Points, in no order, along strands that fork and pass close to each other.
Points whose rows are less than 35.3 apart are linked; no others are. Some points are linked to none.
(430): [ -2   1  14   8 -13 -29   5  -1   2  -4 -20  12  -1 -27]
(84): [ -9   2   5   7 -12 -41  24  18 -13 -12 -22  32  -2 -30]
(571): [ 29   6  -2 -18 -26  41 -57 -35 -11  39  18   4  35  38]
(210): [ 11   6   9   1 -18 -31   0 -14 -17  -3 -17  10  23 -13]
(124): [ 31   8   1 -11 -20  30 -48 -35 -12  32  12   1  34  33]
(304): [ -8  -4 -25  -5  38  19  50  25   0 -24  19 -23  -3  30]
(111): [-25  -8  11  20  -4 -30  19  20   7  -3 -17  24 -25 -30]
(117): [-19 -33  32   5 -41 -13 -51 -23 -10  -5  13  -4  13   0]
(199): [ -3   1 -18   9   0 -12  52  29  -9 -23  -2  27 -13  -8]
(123): [ -8  -6 -18  19   4   1  60  24   5 -18   0  15 -12  -2]
(300): [-29 -47  32  19 -34 -17 -47 -19 -20 -16  -8  10   1  -4]
(130): [  8  20 -28 -23  39  35   7  10   6  11  15 -33 -19  29]
(535): [ 18  10  -7   9  -4  15  15   0  20   0  -2  -9 -18 -14]
(364): [-19 -11  23  13 -11 -38  -5   0  -1  -6 -24  17  -4 -29]
(230): [-17 -12  -7  31  -2  11  54  18  29  -4  -1   1 -18  -3]
(225): [ 11  11 -28 -10  29  35  21   9   7   1  13 -32 -21  25]
(190): [ -7  -8 -18  22   3  10  59  19  14 -13   0   4 -15   3]
(410): [  2   4   9   9 -11 -17   8   0  11  -3 -14   8  -8 -27]
(216): [  7   6   3  12 -10  -1  11   1  19  -1  -7  -1 -14 -22]
(520): [ 20   5  19   4 -22   0 -29 -27   1  13   6  -7  28  -2]
(311): [ 31  10   7   0 -14  11 -29 -30  -8  18   3  -5  28   8]
(341): [ -1   0 -28  -5  34  30  40  17   6 -10  17 -32 -14  31]
(508): [ 31  15  -5  -6   1  -1  -2 -15 -12   0 -10  -2   7  -4]
(209): [-27 -37  34  19 -20 -26 -38 -14 -10 -14 -16  12   0 -13]
(17): [ 13  29 -22 -47  46  27 -29  -4   1  27   3 -15   4  24]
(151): [ -4  26 -26 -34  42   6  19  31 -10 -12  31 -13  -3  25]
(295): [  0   6   3   1 -15 -41  20  10 -22 -15 -23  29  13 -26]
(419): [-11 -22  28  14  -8   0 -28  -5  24  -6  -3  -4 -11 -32]
(476): [  7   7 -27 -10  20   4  39  22 -13 -28  10   2 -14  11]
(359): [-13 -10  -4  31  -5  22  41  15  40  -1   4 -11 -22  -4]
(76): [  3  31 -25 -40  42   2   7  27 -15  -7  24 -10  -3  18]
(482): [-29 -20  10  33  -4  16  18  18  46  -1   5  -7 -34 -18]
(408): [  6 -10  28   3 -29  -2 -40 -24   5   9  15  -9  26  -7]
(432): [ 30  17 -13 -27  26  35 -42 -26  -8  25  -3  -8  18  29]
(176): [  4   8   4  -3 -19 -44  14   1 -36 -18 -21  26  27 -17]
(198): [ -1  30 -30 -40  46  31   0  15  10  22  20 -28  -9  29]
(302): [-36 -20  13  34   1 -13  19  23  23   0  -8  14 -40 -23]
(529): [ 32  10  -6 -18   5  36 -48 -35 -11  29   3  -3  29  34]
(269): [ 31   9   7  -5 -21  17 -38 -33 -11  26   9  -3  33  20]
(452): [-26 -47  29  10 -46 -12 -53 -23 -21 -15   7   5   4   1]
(411): [  2   3  12   0 -26 -43   3 -13 -27  -6 -19  17  29 -11]
(138): [  6  32 -27 -46  48  30 -17   5   6  26  10 -21  -3  26]
(215): [  6   2 -10  19  -5  24  31   7  31  -1   4 -14 -24  -5]
(242): [ 21  23 -18 -39  41  28 -36 -15  -5  25  -2 -12  10  26]
(403): [-26 -25  31  17 -12 -35 -23  -5  -5  -9 -24  15  -3 -22]
(196): [ -6 -24  31   3 -32  -5 -48 -24   2   3  17  -9  20  -6]
(207): [ 24  12   4  -2 -11 -15  -1 -17 -17   0 -13   2  20  -8]
(444): [-29 -13  14  25  -3 -22  14  20  16  -2 -13  18 -34 -27]
(229): [-21  -3   9  15  -8 -39  24  23  -5  -6 -20  31 -14 -31]
(55): [ -9  12 -26 -20  42  11  37  32  -4 -21  29 -20  -3  29]

A fork is a point with three links, a tip a point with one. Leave the first point through the second and follow the links. Name the first fork or tip that comes.
(215) / (359) | (199)
(229) / (84) | (508)
(520) / (311) | (124)
(341) / (304) | (76)
(295) / (84) | (302)

Name the points in between on the shortest way along the links from the first point to the second, in order.
(300) / (535) | (209) (403) (364) (430) (410) (216)
(55) / (198) | (304) (341) (225) (130)
(215) / (199) | (359) (230) (190) (123)
(444) / (295) | (111) (229) (84)
(520) / (432) | (311) (269) (124) (529)
